The views of a scene show one set of named points, each view turned or mirrored, and shifted as a whole, with a little noise and some points left out.

Scene 1
View 1
mit: 13, 8, 45, 21, 18, -48, -27, 15, -38, -3, 8, 18, -11, 15, -8, -6, -16
vur: -1, -16, 16, 33, -1, -20, -19, 7, -7, 3, 8, -17, -6, 1, -4, 2, -34
zelo: -10, -9, 6, -5, -10, -6, -34, 10, -27, -24, -2, 9, -26, 38, -6, 29, -11
Zoto: -3, -21, 12, 37, -2, -12, -16, 4, -2, 6, 8, -21, -13, -3, -4, 4, -39
Kige: 7, -15, 19, 27, 12, -13, -19, -7, -16, 3, -2, 0, -24, 5, -14, 8, -33
Gela: -9, -14, -12, -8, -8, -9, -34, 7, -9, -22, -8, 0, 18, 24, -6, 16, -29
Kav: -12, -23, -17, 2, -6, -12, -28, 8, 4, -13, -7, -12, 37, 7, -5, 3, -44
bib: -10, -24, -4, 23, -9, 3, -19, 0, -2, -5, 1, -21, -17, 8, -5, 19, -36
Poma: -11, -14, -2, 0, -12, -12, -31, 12, -17, -22, -2, 0, -3, 27, -1, 19, -21
Bibop: 1, -8, 23, 24, 4, -24, -27, 7, -19, -4, 4, -2, -13, 11, -4, 5, -27
Tepu: 0, 2, 27, 12, 0, -28, -31, 14, -37, -14, 5, 13, -28, 32, -3, 16, -8
laped: 2, -20, -7, 1, 14, -26, -28, -3, -3, -13, -14, 3, 47, 2, -15, -7, -49
View 2
Gela: 3, 6, 0, -6, -7, -2, 31, 7, -23, 8, -9, 12, -23, 0, -21, 4, 21
zelo: 28, -8, 0, 15, -3, 11, 24, 24, -12, 7, -22, 1, -19, 4, 5, 10, 18
Kav: -12, 9, -6, -22, 8, -19, 28, 3, -17, 14, 11, 23, -17, -4, -34, -4, 13
Kige: 35, -2, -8, 12, 27, -11, 17, 29, -4, 10, 7, 9, 2, 3, 4, -3, -7
bib: 30, 12, -10, 9, 4, -15, 27, 20, -28, 12, 17, 17, -6, 15, -12, -6, -12
laped: -20, 4, -12, -25, 22, -19, 19, 1, 4, 15, 4, 14, -10, -20, -29, -3, 27
Bibop: 34, -14, 0, 8, 30, 1, 19, 29, -12, 7, 0, 20, -8, 1, -3, -1, 1
vur: 28, -9, -4, 0, 32, -11, 21, 24, -17, 9, 22, 24, -5, 2, -12, -10, -10
mit: 37, -35, 8, 11, 51, 19, 8, 33, 8, 4, -15, 17, -8, -14, 10, 3, 18
Poma: 20, -1, 3, 5, -4, 2, 28, 17, -27, 11, -8, 15, -22, 7, -12, 4, 15
View 3
zelo: -4, 6, 10, 8, -10, -18, -2, 6, 51, 5, -24, 33, 16, 4, -35, -31, 12
Poma: 14, 8, 5, -4, -21, -15, -3, -4, 53, -8, -14, 28, 11, -5, -28, -14, 5
Bibop: -11, 0, 4, 1, -19, -3, -13, 11, 28, 1, -17, 14, 11, -6, -9, -18, 14
bib: 13, 5, -9, -16, -18, 4, -11, -1, 46, -13, 2, -8, -9, -4, -25, -18, 1
vur: -3, 8, -1, -11, -25, 10, -19, 6, 25, -6, -4, -1, 4, -11, -3, -7, 9
Tepu: -13, -9, 5, 1, -22, -17, -11, 14, 40, 5, -34, 38, 19, 11, -13, -28, 18
Kav: 25, 35, 18, -5, -16, 5, 3, -14, 48, -14, 11, 6, 7, -35, -22, 7, 1
Zoto: 0, 6, -9, -16, -23, 9, -19, 8, 22, -11, 2, -12, -3, -10, -6, -10, 6
Kige: -14, 2, 0, 4, -7, 5, -16, 11, 24, 1, -8, -3, -1, 1, -19, -26, 10
Gela: 19, 22, 12, -1, -14, -12, 3, -9, 60, -6, -7, 26, 9, -19, -35, -9, 4
mit: -33, -1, 20, 13, -18, -9, -16, 21, 12, 15, -30, 33, 27, -3, 8, -15, 22
View 4
Tepu: -30, -19, -9, -44, 10, 5, -14, -9, -4, -13, 19, 12, 0, -5, 19, 6, 19
Bibop: -25, -2, 0, -39, -14, -5, -14, -13, 5, -9, 19, -1, 4, 0, 11, -5, 6
laped: -20, 10, 32, 3, -20, -25, -23, 12, 7, 3, 12, -11, -8, 3, -22, -40, 7
Kige: -21, 0, -8, -43, -27, -11, -10, -14, 3, -1, 2, -11, 6, -12, 6, -6, 10
Poma: -40, -6, 2, -24, -7, 3, -11, 9, 9, 7, 19, 3, -9, 5, 19, -19, 28
zelo: -35, -17, -3, -30, 7, 5, -13, 5, -6, 6, 12, 10, -5, -11, 16, -10, 32
bib: -47, 10, -9, -33, -43, -3, -4, 1, 24, 15, 18, -21, -9, 19, 24, -25, 21
Zoto: -30, 8, -8, -42, -43, -8, -9, -16, 19, 0, 12, -18, 6, 11, 13, -12, 3

Which points are out of place in each view (at most two, in the order of its rows)? Write - if all are in place.
view 1: zelo
view 2: -
view 3: -
view 4: bib
